Each row is a point on a landscape with many valleys, with its height.
From any point a ball rolls to the lowest of the 2 points nearest to it. It stops when none of these is lower. Distance is the straight distance between rows; heights are no part of it.
(586): [-0.98 -0.99 -2.10  2.15  0.80  0.26 -1.60  0.62  1.82  0.71 -0.01  2.25
  1.58  2.14 -0.93  0.80 -1.39  0.34  1.97 -0.87  1.53  0.53 -3.53  2.49
  0.05  1.60  0.19 -1.27  5.54]  height 452
(1015): [ 1.92  0.43 -3.18  0.84 -1.50  0.68  2.82  1.32  0.53 -1.75 -2.04  0.31
 -0.38  0.84 -1.88 -0.83  0.96 -2.91  0.08  0.85 -2.67 -2.18 -2.34  0.05
 -0.25 -1.58  2.25 -1.38  0.41]  height 141
(237): [-0.69 -0.47  0.57  0.05  0.62  0.91 -3.20 -1.63 -3.43 -1.54  1.20  1.17
  0.50 -1.79  1.36  0.14 -2.09 -0.93 -0.72  0.11  0.46  0.42 -2.57 -1.65
  2.22  0.41  0.65 -0.52 -3.10]  height 448
(764): [ 1.30  0.23 -0.66 -0.21 -0.82 -1.40 -0.95  0.76  4.03  0.28  0.57  2.62
 -1.82  1.30  0.00  1.51  2.21  0.13 -1.26  3.85 -0.06 -0.19  1.27 -1.35
  1.47  2.89  1.60  1.32  1.91]  height 444
(568): [-1.37  1.25 -0.08 -0.63  1.53  1.73 -0.88 -1.26  0.05  0.70 -0.21 -1.31
  1.90 -2.42  1.83 -0.21 -0.61  0.99  0.43 -1.83 -0.95  1.40 -0.03  1.24
 -0.64  0.48 -0.82  0.06  0.46]  height 352
(1020): [ 0.35 -3.19  1.77 -1.92 -0.85 -1.01  1.66  1.54  2.95  0.05  1.79 -0.93
 -0.41  1.14 -0.55  0.32 -0.38  0.61 -0.82  0.18  2.58  0.88  4.33 -1.50
  0.02 -1.09 -1.23 -0.19  1.25]  height 268
(617): [-0.88 -0.77  2.20 -3.64 -0.80 -1.13 -0.17  0.92 -4.12  0.50  0.45 -1.34
 -1.29 -0.69  0.04 -0.86  0.28 -0.17 -1.88  1.18  1.83 -1.07  1.99 -1.15
  0.54 -0.38 -1.91 -0.29 -2.26]  height 351
(762): [-0.33 -0.12  0.73  0.53 -0.68 -0.31  0.69  0.73  2.89  0.32  0.73 -0.73
  0.61  1.75  0.09 -0.55  0.73  0.70  0.60 -0.34 -0.45  0.06  3.07 -0.44
 -2.68 -0.45 -0.28  1.37  1.68]  height 566
(81): [-0.02  1.02 -0.69 -1.37  2.29  1.69 -1.49 -1.39 -0.93 -0.41 -0.41 -1.54
  1.60 -4.42  1.38  0.59 -0.37  0.13 -0.49 -0.71 -0.84  0.45 -1.70  0.66
  1.45  1.10 -0.30  0.54 -1.14]  height 393
(140): [ 0.52  1.29  0.52 -1.95  0.25  0.57  1.41  2.41  1.52  0.85 -0.55 -1.69
 -1.88 -1.35 -2.26 -0.49  1.63  0.73 -0.55  1.72  0.30 -0.98  2.30  0.12
  0.69  0.66 -1.79 -0.79 -0.85]  height 415
(1075): [ 2.95  1.04 -1.21  2.87  0.07  0.29  2.34  1.75 -1.09  0.79 -2.08 -2.43
 -2.31 -1.11 -2.52  1.92  1.94 -0.41 -1.38  0.48 -1.58 -1.17 -2.35  2.38
 -0.55 -0.41 -0.32  0.50 -0.97]  height 144
(33): [-0.95 -1.71  0.92  2.82  0.51 -1.80 -2.35 -1.17 -0.78 -0.55  1.10  2.33
 -2.13  1.93  0.51 -0.61 -1.10  1.11  1.16 -0.73  0.36  0.16  0.34 -0.99
  0.76  0.87  0.33  1.47 -0.40]  height 60
(1066): [-0.11  0.52 -0.43  0.06  0.26  1.77  0.24 -0.34 -0.13  0.08 -0.47 -1.06
  1.88 -0.38  0.62 -0.63 -1.25  0.26  1.08 -2.14 -0.79  1.87 -1.77  1.88
 -1.86 -0.04 -0.10 -0.96  1.73]  height 287
(523): [-2.16 -0.69  1.62 -1.27  1.14  0.08  0.43 -0.81 -0.14  1.89  0.99 -0.04
  2.49 -0.78  1.24  0.14 -0.82  2.23 -0.81 -1.60  0.93  2.43  2.52  1.27
 -1.00 -1.94 -2.51 -0.15  0.22]  height 668
(1054): [ 0.22  1.79 -1.71 -1.63 -0.04  3.01  0.69 -0.45  2.13 -0.67 -0.99 -1.44
  1.05 -1.29  0.24 -0.83  1.45 -1.30  0.23  1.01 -2.60 -0.60  0.24 -0.94
 -0.62  1.05  0.55  0.19 -0.54]  height 278
(159): [ 0.74 -0.48  0.71 -1.10 -0.26  0.71 -0.67 -0.49  6.17 -0.52  1.62  2.08
  1.47 -0.09  0.56  0.75  1.99  0.26 -0.09  1.34  1.07  0.65  2.15 -0.71
 -0.13  1.29 -0.62  1.99  0.73]  height 490
(493): [-1.42 -1.38  2.08 -1.98  0.21 -0.72  0.28 -1.65 -2.05  0.10  0.57  0.36
  0.20 -2.85  0.79  0.89 -1.17  0.82 -1.14  0.27  1.41  1.70  1.27  0.02
  1.87 -0.82 -1.64 -0.60 -3.14]  height 423
(489): [-0.81 -1.22 -0.51  2.41  0.53 -1.14 -0.87 -1.11 -1.52 -0.54  0.07  1.81
 -0.41  3.21 -0.29 -0.27 -2.83 -0.24  1.77 -2.06  1.35  1.51 -3.01  1.62
 -0.86  0.45  1.20 -0.09  2.77]  height 411
(185): [ 0.07  1.65 -0.27 -1.34 -1.67 -0.79  0.97  1.90 -2.95  1.22 -1.48 -2.48
 -2.47  1.22 -1.69 -2.26  1.72 -1.32 -0.33  0.84 -0.72 -1.96  0.47 -0.02
 -2.65 -0.57 -0.24  0.39 -0.32]  height 219
(808): [-0.40 -0.59  0.30 -2.87  1.57  0.01  1.13 -1.28 -1.31 -0.06 -1.02 -0.65
  1.58 -3.62  0.93  0.85 -0.06  1.20 -1.87  0.83  0.09  2.04  1.55  1.30
  1.22 -0.68 -2.60 -0.61 -2.38]  height 397
(605): [ 1.10 -0.86 -1.39 -0.46 -1.07 -2.03  0.81 -0.23  1.75 -2.02 -0.21  1.00
 -0.63 -1.55 -0.93  1.37 -0.76  1.18  0.37  2.23  1.34 -0.79 -2.17  1.89
  3.25 -2.33  0.23 -2.45 -1.81]  height 111
(885): [ 1.26  2.16 -0.98 -1.62 -0.68  2.53  2.13 -0.34  2.12 -1.13 -0.89 -0.12
  1.76  0.10 -0.42 -0.59  2.65 -2.62  0.08  1.50 -2.70 -1.47 -0.68 -1.46
 -1.40  0.31  1.15  0.46 -0.13]  height 235
(795): [-0.81  0.56  2.47 -0.34  0.58  0.14 -2.92 -0.63 -6.01  0.77  1.39 -0.37
 -0.06 -0.15  0.72 -1.03  0.05 -1.00 -1.67  0.46 -0.54  0.23 -0.22 -2.28
  0.31 -0.65 -0.13  0.42 -3.53]  height 214
(7): [ 1.91 -0.26 -3.25  0.79 -0.60 -1.74  0.31  1.38  1.60 -1.45 -1.06  0.55
 -1.36 -1.46 -1.37  1.49 -0.05  1.08 -0.42  2.26 -0.32 -1.31 -3.39  1.12
  3.12 -2.21  1.43 -1.77 -0.58]  height 139
(421): [-0.10 -2.26  0.58 -0.60 -2.58 -1.90 -0.02 -0.75  0.95 -1.53  0.86  1.56
 -1.27  1.57  0.69 -0.63 -1.12  0.54  0.77  0.12  1.99 -0.42  1.83  0.17
  0.62 -0.53  0.79 -0.20 -1.20]  height 178
(1076): [ 0.76  1.99 -2.78  2.34  1.72  0.83  0.58  1.32  1.94  1.43 -1.38 -0.53
  0.07 -1.43 -0.98 -0.22  1.35  0.07  0.52  0.70 -3.40 -0.78 -0.99 -0.16
 -0.51  3.17  0.56  0.30  2.06]  height 226
(293): [ 0.22  2.59 -0.20  0.77  0.73  1.56  3.05  1.44  2.05  1.16 -1.22 -1.76
  1.67  0.37 -1.66 -1.28  2.34 -0.34  0.53 -0.44 -3.57 -1.04  1.71 -0.81
 -2.82 -0.28  0.16  0.42  1.12]  height 215
(722): [-2.80 -1.25  2.87 -0.04  2.55 -0.08 -1.11 -0.73  0.13  1.35  1.44  0.22
  1.91 -0.62  1.75  0.38 -1.59  2.22 -0.43 -2.25  1.69  1.91  3.00 -0.48
 -0.12 -1.11 -1.86  1.09 -0.39]  height 685
(1092): [-1.92 -0.24  3.05  1.03  2.25 -0.89 -1.36  0.85 -1.68  1.34  1.21 -0.51
  0.05  0.94  1.32 -1.25 -1.64  1.77 -0.98 -0.88  0.32 -0.14  3.10 -2.73
 -0.67  0.05 -0.56  2.17  0.08]  height 686
(316): [ 1.17  1.32 -2.43 -0.07  0.66  1.29 -0.93  0.31 -1.20 -1.61 -1.60 -2.76
  0.44 -2.76 -0.57 -0.73  1.06 -1.36 -1.17  0.35 -2.52 -1.68 -2.64  0.09
  0.02  2.11  0.49  0.39  0.65]  height 129
(280): [-2.68 -0.90  3.08 -0.28  2.32  0.57 -1.65 -0.45 -1.36  0.92  1.42  0.46
  1.14  0.15  1.82 -0.83 -1.52  1.47 -1.46 -1.60  0.81  1.15  2.61 -2.32
  0.05 -0.61 -0.51  1.56 -1.89]  height 701
(25): [ 0.13 -2.21  1.39 -3.50 -2.49 -0.04  2.69  0.64  1.89 -0.84  0.57 -0.58
 -0.08  1.33 -0.23 -0.31  0.51 -0.68 -0.59  1.37  1.51 -0.10  3.19 -1.36
 -1.38 -1.47 -0.37  0.03 -0.31]  height 326
(801): [-1.39 -1.07  0.22  0.09 -0.14  0.81 -2.11 -1.89  2.86  0.28  1.19  1.66
  1.16  0.23  1.99  0.83 -0.62  0.73  0.98 -1.35  2.52  0.42  1.58  0.15
  0.35  0.77 -1.03  0.51  0.46]  height 530
(95): [ 0.65  1.01 -1.06  0.98 -0.30  1.62  0.88 -0.30  6.04 -0.03  0.81  2.75
  2.14  0.34 -0.65  1.65  2.15 -0.24  0.22  0.33  0.05 -0.07  0.82  0.54
  0.02 -0.66  0.25 -0.92  1.47]  height 499
(613): [-1.47  0.11  0.04 -0.91  1.21  0.94 -2.43 -2.12 -1.61 -0.85  0.67  0.85
  0.74 -2.47  1.65 -0.06 -1.19  0.13 -0.16 -0.34  0.51  0.55 -1.01 -0.61
  2.27  0.88 -0.02  0.26 -2.14]  height 424
(322): [ 0.70  1.30 -1.48  0.15 -0.29 -0.65  0.38  1.37 -0.51  1.24 -1.28 -1.52
 -2.11  0.27 -1.41 -1.21  1.76 -0.45  0.37  1.28 -1.74 -1.28  0.27  0.23
 -0.42  1.19  0.07  0.52  0.05]  height 284
(277): [-1.66  0.98  1.35 -2.47  0.42 -0.45  2.21  1.25 -1.17  1.06  0.41 -2.88
  1.83  0.59  0.33 -1.21 -0.56  1.24 -1.77 -0.35 -0.80  0.39  3.19 -0.64
 -2.82 -1.79 -0.37  0.56  0.18]  height 632
(1059): [-0.93 -1.25  1.32 -3.05  1.08  0.14 -0.28  0.25  2.41 -0.24  1.34 -0.01
  1.00 -1.15  0.85  0.62  0.40  0.93 -0.36  0.57  1.06  0.39  3.81 -1.81
  0.51  0.84 -1.85  1.89  0.02]  height 477
(17): [-0.10  1.32 -1.33 -2.77  0.45  1.85 -0.24 -0.30  0.49  0.06 -0.86 -1.86
  0.71 -2.66  0.16 -0.58  1.86 -0.74 -1.09  1.23 -1.72 -1.34  1.03 -0.68
  0.50  1.51 -1.12  0.09 -1.39]  height 318
(965): [ 2.63  0.77 -1.09  2.72  0.33  0.20  1.95  1.48 -0.25  0.02 -1.52 -1.63
 -0.76 -0.95 -2.25  0.36  0.55 -0.07  0.08 -0.67 -2.33 -0.34 -2.46  2.54
 -0.54 -1.10  0.70 -0.01  0.18]  height 174
(39): [ 1.03  1.94  0.11 -0.02 -0.42  0.47  3.26  2.05  1.95  0.59 -1.34 -0.41
 -0.59  1.65 -2.07 -1.21  3.10 -1.20  0.30  1.19 -2.62 -1.65  2.00 -1.28
 -1.58 -0.53  1.24 -0.13  0.70]  height 280
(623): [ 1.35  1.38 -0.63  0.13  1.47  0.43 -2.20  0.06 -3.55 -0.07 -1.08 -2.45
 -0.82 -2.61 -0.05  0.40  0.96 -0.68 -1.16 -0.55 -0.79 -1.27 -2.59  0.38
  0.49  1.66 -0.85  1.01 -0.74]  height 67
(1060): [ 2.03 -0.22  0.36 -1.74 -2.64 -0.88  1.64  1.65  2.57 -0.90  0.31  0.74
 -1.76  3.31 -0.47 -0.39  2.73 -1.38 -0.43  2.95  0.52 -0.76  1.38 -2.39
 -0.92  0.63  1.42  1.64  0.65]  height 407
(684): [-0.17  0.61  0.05  2.66  1.84 -2.35 -0.82  0.53 -0.71  1.65  0.36 -0.01
 -1.46 -0.27 -0.04 -0.44  0.35  1.58  1.34 -0.11 -1.35 -0.06  0.83  0.27
  0.26  2.09  0.05  1.89  1.58]  height 644
(6): [-0.28 -0.82  0.72  0.49 -1.59 -0.40  1.16  0.04  2.28  0.25  1.28  0.24
  0.50  1.51  0.41 -0.56 -0.07  1.24  1.44 -1.34  1.09  0.84  2.38  1.70
 -1.69 -1.67 -0.26  0.07  0.96]  height 524
(352): [-1.69 -1.46  0.04  1.09 -1.18  0.74 -0.96 -2.23 -1.89 -0.84 -0.23  1.28
  0.18  3.94  2.01 -1.14 -2.15 -1.42 -0.05 -2.52  1.15  1.07 -1.67 -1.57
 -1.51  0.78  1.91 -0.43  0.84]  height 331
(1072): [ 0.16  0.77 -1.08  0.71 -1.12  3.74  1.58 -0.41  5.03  0.72  0.59  2.70
  3.65  1.25 -0.73  1.16  1.57 -1.59  0.95 -0.27  1.47 -0.62 -0.61  1.61
 -0.16 -1.13 -0.15 -2.08  1.79]  height 535
(972): [ 1.33  1.22 -0.55  1.72  0.67  0.29  0.97  0.19 -0.08 -0.57 -1.01 -1.78
  0.47 -1.01 -1.10 -0.15 -0.63  0.19  1.23 -1.05 -1.35  1.00 -1.92  2.62
 -0.95 -1.14  0.12 -0.13  1.01]  height 218
(2): [-0.97 -0.28  1.57 -2.46  1.42 -0.18  0.39  1.54  0.63  0.70  1.07 -1.28
 -1.09 -1.72 -0.30  0.00  0.02  1.22 -0.52  1.10  0.75  0.07  2.78 -0.66
  1.16  0.77 -2.26  0.75 -0.41]  height 450
(160): [ 1.67 -0.17 -0.29 -0.35  0.67  1.33  2.86  0.20  0.40 -0.13 -1.50 -2.07
  0.81 -3.00 -1.51  1.16  0.13  0.67 -1.10 -0.44 -1.37  0.63 -0.93  2.49
  0.33 -2.00 -1.32 -1.08 -2.13]  height 354
(911): [ 1.87 -0.53  0.44 -0.90 -2.93 -0.73  2.80  2.43  3.56 -1.00 -0.07  2.28
 -1.59  3.09 -0.61 -0.03  2.01 -1.55 -0.45  2.32 -0.36 -0.59  2.21 -0.90
 -0.61 -1.73  2.07 -0.85  0.24]  height 378
(824): [-1.42 -0.81  2.81 -1.37 -0.31 -0.59 -1.76  0.33 -4.75  0.51  1.56  0.02
 -1.66  0.57  0.50 -1.33 -0.20 -0.36 -1.99  0.72  1.35 -0.95  1.34 -2.88
  0.83 -0.46 -0.78  0.39 -3.68]  height 288
(252): [-1.15  1.34 -1.25 -2.58 -0.24  1.35 -2.18 -1.03 -2.31 -0.81 -0.28 -1.45
  1.58 -1.46  2.26 -1.55  1.31 -2.15 -0.70 -0.46 -1.55 -0.59 -0.75 -1.95
 -0.77  2.11  1.38  0.60 -0.48]  height 402
(249): [-0.06  0.75  0.41 -0.82 -1.04 -1.40 -1.30  0.04 -5.74  1.44 -0.80 -1.51
 -2.80  1.28 -0.99 -1.53  0.62 -1.40 -0.46 -0.10 -0.06 -1.76 -0.33 -0.97
 -1.84 -0.06 -0.29  0.76 -0.99]  height 136
(318): [ 1.35  0.97  0.63  2.46  2.44 -0.46 -1.85 -0.78 -2.07  0.29 -0.05 -0.56
 -0.43 -2.40 -0.91  2.05 -0.63  1.08  0.95 -0.66 -0.51  0.27 -0.97  1.08
  2.21  0.79 -0.53  1.58 -0.61]  height 618
(820): [-0.66  0.72  2.48  0.95  1.26 -1.58 -0.66  0.41 -2.76  1.05  0.77 -1.04
 -1.13  0.58 -0.06 -0.88  0.20  1.82  0.87 -0.49 -0.41 -0.56  1.55 -0.84
 -0.38  0.72 -0.81  1.75 -0.02]  height 665
(196): [ 0.36  1.12  1.72  1.62  1.66 -0.18 -2.70 -0.65 -6.06  1.08  0.21 -0.74
 -0.66 -0.46  0.00  0.48 -0.19 -0.54 -0.32 -0.64 -0.92 -0.17 -1.30 -1.28
  0.37  0.70 -0.06  1.26 -1.69]  height 140
(903): [ 0.55 -2.42  1.63  1.10 -1.27 -2.77  0.07  1.65  3.06 -0.06  2.30  0.75
 -1.73  0.86 -0.74  0.39  0.18  1.82 -0.17 -0.84  2.41  0.97  3.95 -0.22
  0.16 -0.89 -0.14 -0.29  1.52]  height 211
(1036): [ 0.51  0.44 -1.44 -0.68 -1.42 -0.97 -0.49 -0.27 -0.72 -0.51 -0.20 -0.27
 -1.61  0.77  0.08 -1.03  1.13 -0.70  0.30  1.50 -0.63 -1.33  0.19 -0.62
  0.50  1.05  1.11  0.73 -0.19]  height 325
(693): [-0.08  0.14 -1.52  0.82 -1.00  2.36  1.45  0.21  3.09 -0.32 -0.32  1.09
  1.62  1.60 -0.14  0.03 -0.44 -1.53  1.46 -0.58  0.34 -0.04 -1.33  2.28
 -0.58 -1.56  0.27 -2.40  1.54]  height 537
(782): [-1.05  1.23  0.61 -1.91 -0.16  0.13  1.70  0.94  0.50  0.26  0.12 -2.72
  1.17  1.79  0.63 -1.41  0.68  0.43 -0.47  0.19 -1.13 -0.98  3.02 -1.65
 -2.68 -0.51 -0.16  1.65  1.33]  height 605
(939): [-1.29  0.79 -0.77 -2.02 -0.47  1.21 -1.73 -0.83 -3.52 -1.53  0.02 -0.64
  1.74 -0.52  2.13 -1.34 -0.66 -1.68 -1.21 -1.58 -0.85  0.96 -1.92 -1.26
 -0.89  1.08  1.94 -0.86 -0.58]  height 445
(803): [ 0.92  0.98 -0.61  0.48 -0.42  0.20 -0.18 -0.19  5.38 -0.50  0.63  2.46
  0.36  1.11  0.17  0.97  2.16 -0.34  0.17  2.19 -0.96  0.33  0.70 -0.81
 -0.12  1.42  0.79  1.20  1.83]  height 466
(478): [ 1.61  1.24  0.42  0.55  0.89  1.18  3.60  1.45  1.13  0.70 -1.29 -2.93
  0.11 -2.29 -2.32 -0.02  1.80  0.51 -0.93 -0.88 -2.15 -0.83  0.22  1.23
 -0.96 -1.53 -0.90 -0.64 -1.71]  height 327
(621): [-1.23 -1.98  0.83 -0.46 -2.25  1.03 -1.20 -2.77 -0.84  0.38 -0.15  1.58
  0.77  3.58  3.35 -0.63 -2.40 -1.00 -0.34 -1.90  2.99  1.29 -0.07 -2.16
 -0.09  0.40  0.94 -0.88 -0.82]  height 275
(691): [-0.47 -1.39  0.33  1.80 -1.78 -1.20  0.50 -1.40 -1.09  0.25  0.50  1.52
 -0.70  3.74  0.50  0.10 -2.33  0.27  1.83 -1.98  2.51  0.85 -1.98  2.53
 -0.55 -1.57  0.84 -1.71  1.18]  height 446
(760): [-0.45 -0.53  0.88  2.18  1.16 -0.95 -2.26 -0.60 -5.52  1.32  0.62  0.58
 -2.44  2.23 -1.19 -0.89 -0.11 -0.56  0.00 -0.45 -1.63 -0.23 -1.03 -1.95
 -0.25  1.01  0.13  2.39 -0.57]  height 195
(100): [-0.31 -1.18 -1.51  1.00 -0.81  2.13 -0.37  0.36  1.70  0.07 -0.12  0.93
  2.16  3.04  0.27  0.23 -0.64 -1.05  1.51 -0.88  1.06 -0.03 -2.39  2.39
 -0.99 -0.28  0.41 -2.14  4.07]  height 498
(388): [ 1.22  1.53 -2.35  1.56  1.58  1.45  0.63  0.82  1.64 -0.63 -1.74 -2.07
  0.79 -2.85 -0.68 -0.27  0.87 -0.41 -0.77  0.07 -2.91 -0.34 -2.43  0.35
 -0.28  1.80  0.19 -0.25  0.49]  height 177
(105): [-1.07 -1.74  1.12  0.50 -0.64 -1.10 -1.13 -1.62 -1.21 -1.46  0.92  1.51
 -1.29  0.81  0.62 -0.13 -1.30  0.68  0.54 -0.42  1.46 -0.13  0.33 -0.69
  1.20 -0.17  0.55 -0.22 -1.57]  height 118
(1071): [-0.76 -0.27 -2.50  0.57 -0.22 -1.64 -1.27 -1.10 -0.57 -1.48 -0.16  1.16
 -1.26 -0.08  0.27 -0.52 -0.79 -0.41  1.15  0.78 -0.09 -1.17 -2.38 -0.23
  0.91  1.12  1.50  0.16  0.78]  height 365
(695): [ 0.49 -0.66 -0.23 -2.30  0.21  0.94  2.94 -0.94  0.31 -0.33 -1.31 -0.78
  0.92 -3.94 -0.81  0.85  0.06  0.55 -1.03  0.75 -0.54  1.25  0.64  2.07
  1.02 -1.58 -2.18 -1.26 -2.61]  height 375
(1051): [-1.20  0.84 -0.15 -0.09  0.55 -1.03 -2.49  0.10 -4.77  1.59 -0.67 -0.60
 -2.13  1.19 -0.01 -2.09  0.68 -1.49 -0.09  0.04 -0.86 -1.71 -0.19 -2.45
 -1.67  1.51 -0.13  1.68 -0.19]  height 198
(363): [-1.11 -0.88  0.03  1.91  0.87  0.00 -1.54 -1.58  1.66  0.33  1.29  1.57
  0.67 -0.34  1.17  0.99 -1.84  1.35  1.82 -1.63  2.01  0.60 -0.07  1.88
  1.13  0.00 -0.87 -0.62  0.64]  height 561
(537): [ 0.16 -1.03 -0.15  1.22 -2.17 -0.77  1.06 -0.56  0.87  0.02  0.24  0.65
 -0.54  2.42  0.56 -0.18 -0.97  0.45  2.26 -1.52  1.19  0.83  0.16  2.45
 -1.09 -2.21  0.83 -1.21  1.23]  height 481
(460): [ 0.38  0.22 -0.36  0.63  0.56 -0.59 -2.50 -1.12 -3.83 -2.07 -0.05  0.32
 -0.05 -0.98 -0.45  0.74 -2.13 -0.55  0.33 -0.63  0.55 -0.03 -4.17 -0.31
  1.22 -0.14  0.62  0.03 -0.59]  height 475
(1029): [ 0.15 -1.14  1.11  2.92 -0.04 -2.96 -1.24  1.34  1.92  1.02  1.77  1.31
 -1.76  0.58 -0.18 -0.18  0.39  2.28  0.85 -0.42  0.88  1.00  3.11  0.67
  0.06  0.05 -0.19  0.54  2.41]  height 161
(389): [ 1.54  1.38 -2.05  0.25 -0.54  2.19  3.38  0.87  1.60 -1.43 -2.18  0.25
  1.00 -0.43 -1.68 -0.41  2.31 -3.55 -0.08  0.05 -2.65 -2.35 -1.59 -1.08
 -0.49 -0.20  2.26 -1.39 -0.09]  height 184
(259): [ 0.50  1.79 -3.43  1.07  0.99 -0.09 -0.49  0.75  1.35  1.90 -1.24  0.53
 -0.98 -0.30 -0.50 -0.08  1.44 -0.66  0.50  2.42 -2.40 -0.61 -0.29 -1.17
  0.32  3.66  0.69  1.34  2.54]  height 267
(329): [-0.57  0.98 -0.26 -2.73  0.00  1.03 -2.31 -0.65 -2.57 -0.28 -0.15 -2.01
 -0.30 -2.18  1.59 -1.14  1.00 -1.34 -0.74  0.34 -0.50 -1.43  0.05 -1.65
  0.49  1.68 -0.29  0.06 -1.53]  height 364
(397): [ 3.32 -0.43 -2.40  2.87  0.75 -0.94  1.12  1.84  0.76 -1.24 -1.73 -0.75
 -0.68 -1.96 -2.30  3.74  0.23  1.09 -0.91  1.57 -0.37 -0.57 -4.65  2.02
  2.01 -1.80  0.95 -0.44 -0.22]  height 159
(285): [-1.06 -1.69  1.58 -1.46 -3.04 -0.28  1.28 -2.06 -1.08  0.18  0.77  1.06
 -0.05  1.12  1.73  0.43 -2.56  0.02  0.23 -0.79  2.77  0.85  0.03  1.27
  0.29 -1.50 -0.23 -2.49 -1.88]  height 163
(321): [-0.31  0.42 -0.77 -0.99  0.74  0.80 -2.75 -0.25 -3.45 -2.53 -0.78  0.10
  1.95 -1.20  0.93 -0.43 -2.16 -1.31 -0.97 -1.03 -0.17  0.54 -4.71 -0.69
 -0.06  1.30  1.51 -0.72  0.14]  height 484
(76): [-2.49  0.20  1.72 -1.81  0.80 -1.41  2.07  0.40 -1.26  1.27  0.71 -1.75
  2.81 -0.67  0.70 -0.07 -1.29  1.79 -1.58 -1.57  0.01  2.61  2.91  0.81
 -2.50 -3.11 -1.83  0.05 -0.53]  height 652
(68): [ 0.67  0.98  1.94  1.34  2.36  0.22 -1.79 -1.47 -2.79  0.15  0.50 -0.99
  0.64 -2.04 -0.48  3.37 -1.83  1.49  0.92 -1.68 -0.05  2.17 -0.34  0.99
  1.06 -1.19 -0.67  0.65 -1.23]  height 606
(887): [ 2.46  0.62 -1.31  1.50  0.60 -0.18 -0.35  0.62 -1.69 -0.10 -1.54 -2.71
 -1.24 -2.67 -1.16  1.50  1.30  0.33 -1.16  0.97 -0.31 -1.32 -2.47  1.76
  1.29  0.59 -1.08  0.62 -1.37]  height 112
(182): [ 0.71  1.24 -0.87  3.04  2.62 -1.90 -1.62 -0.23 -0.52  0.85 -0.11  0.31
 -0.67 -2.21 -0.11  0.54 -0.38  1.45  1.37  0.13 -1.44  0.23 -0.61  0.67
  1.34  2.23 -0.30  0.77  0.87]  height 630
(992): [ 1.54  1.44 -0.43  0.39 -1.60 -0.12  3.47  2.60  0.19  0.63 -1.88  0.19
 -2.27  2.65 -2.35 -1.20  2.83 -1.74 -0.19  1.39 -2.12 -1.96  1.08 -0.37
 -1.10 -1.42  1.88 -0.99 -0.15]  height 319
(814): [-0.64 -1.90  0.78 -1.31 -2.99 -0.13  1.97 -1.62 -0.91  0.16  0.21  0.82
  0.47 -0.09  1.12  1.21 -2.64 -0.17  0.68  0.31  2.86  0.48 -1.98  2.80
  1.76 -3.03 -0.87 -3.17 -1.22]  height 116
(706): [ 1.80  0.51 -0.58  0.19 -2.07 -1.30  3.21  2.84  1.71  0.18 -1.16  2.21
 -2.84  2.66 -2.49 -0.18  2.50 -1.52 -0.52  2.07 -1.27 -1.41  1.48 -0.26
  0.77 -1.64  2.28 -1.40 -0.10]  height 348
(1087): [-1.35 -0.79 -2.42  2.18  1.20 -0.46 -2.32 -0.68  1.80 -0.50  0.40  2.63
  0.78  1.31 -0.09  1.07 -2.03  0.58  1.57 -0.23  2.15 -0.06 -3.58  0.82
  1.49  1.17  0.29 -0.82  3.20]  height 420
(1099): [-1.37 -0.99 -1.90  1.47  1.81 -0.65 -2.93 -0.96 -0.72 -1.71  0.16  2.32
  0.28  0.39  0.14 -0.12 -2.49  0.20  1.39  0.05  0.93  0.05 -4.03 -0.66
  1.52  1.51  0.98 -0.05  1.80]  height 395
(399): [-1.13 -0.77 -0.37  0.93 -0.13  0.44 -1.16 -1.06 -2.78 -1.15 -0.24  0.87
  0.21  2.36  1.13 -1.24 -2.77 -0.74  1.16 -2.39  0.85  1.17 -2.96  0.44
 -1.32  1.12  1.89 -0.63  2.10]  height 377
(1002): [ 0.41  1.78 -0.12  0.41  0.65  1.09  1.97  1.20  1.62  0.89 -0.59 -2.40
  0.87 -1.15 -0.72 -0.64  0.92  0.79  0.30 -0.75 -2.85  0.24  1.24  0.22
 -1.92 -0.50 -0.95 -0.15  0.10]  height 279
(332): [ 2.54 -0.71  0.77 -1.32 -1.51 -1.38 -0.24  1.07  3.42 -0.87  0.90  1.91
 -1.57  2.33  0.64  0.41  2.06 -0.44 -0.97  2.65  1.71  0.61  1.41 -2.43
  0.44  1.86  0.81  2.79  1.20]  height 428
(574): [-0.46 -1.41  0.42  3.99  0.27 -2.58 -1.69 -0.46  1.08  0.56  1.44  2.83
 -1.96  0.93  0.18  0.16 -0.84  1.92  1.10 -1.01  0.87  0.76  1.82  0.62
  0.57  1.03 -0.09  1.04  1.17]  height 113
(120): [-0.59  0.32  2.41  1.11  1.68  0.54 -1.97 -1.96 -1.18  0.80  0.96  0.51
  1.05 -0.82  0.62  1.47 -2.00  1.41  1.05 -2.28  1.37  1.96 -0.33  1.74
  0.88 -0.83 -1.31 -0.27 -0.70]  height 589
(977): [-0.72 -1.78  1.02 -2.10 -0.35  0.19 -1.07 -0.80  4.25 -0.10  1.11  1.40
  1.70 -0.03  1.82  0.89  0.01  0.48  0.02 -0.11  2.00  0.91  2.99 -1.49
  0.02  1.07 -1.59  1.64  0.05]  height 500
(975): [ 0.55 -0.69 -0.40 -0.07 -1.32 -1.01  0.41 -1.20  1.20 -0.99  0.33  1.57
  0.17 -0.60 -0.19  1.74 -1.95  0.98  1.34  0.64  3.08  0.07 -1.96  3.09
  2.20 -2.62 -0.55 -2.41 -1.36]  height 72
(517): [ 0.48 -0.89  1.50 -3.44 -0.19  0.59  3.40  2.37  1.47 -0.05  0.41 -1.14
 -0.60 -0.21 -1.89 -0.06  1.34 -0.73 -0.69  1.92  0.09 -1.01  3.09 -1.11
 -0.32 -0.77 -0.92 -0.98 -0.78]  height 376
(1058): [-2.18 -1.79  1.26 -1.53 -3.19  0.92  0.24 -2.35 -1.26  1.03  0.40  1.04
  1.10  2.43  3.49  0.24 -2.91 -0.54 -0.72 -0.96  3.36  1.67 -1.08 -0.93
  0.54 -0.03  0.32 -2.32 -1.72]  height 225

Two balls start at each pair of points below. Name the first point that both come to, or write none.
(537), (586) -> none
(493), (363) -> none
(977), (6) -> none

Call two points neighbours if one is among the 2 nearest of the other. Go from one point of each pair to the other, from neighbour to neighbour, staying as low as possible. Name the highest point that can't be avoided.
(196), (249) -> (1051)
(249), (623) -> (322)
(293), (1015) -> (992)

Write out the way that a ball takes from each point below.
(820) -> (684) (182) (318) (68) (120) (363) (801) (977) (1059) (2) (140) (517) (25) (1020) (903) (1029) (574) (33)
(693) -> (100) (586) (1087) (1099) (1071) (1036) (322) (185) (249)
(280) -> (722) (523) (76) (277) (782) (762) (6) (537) (691) (489) (399) (352) (621) (1058) (285) (814) (975)
(764) -> (332) (1060) (911) (706) (992) (39) (293)
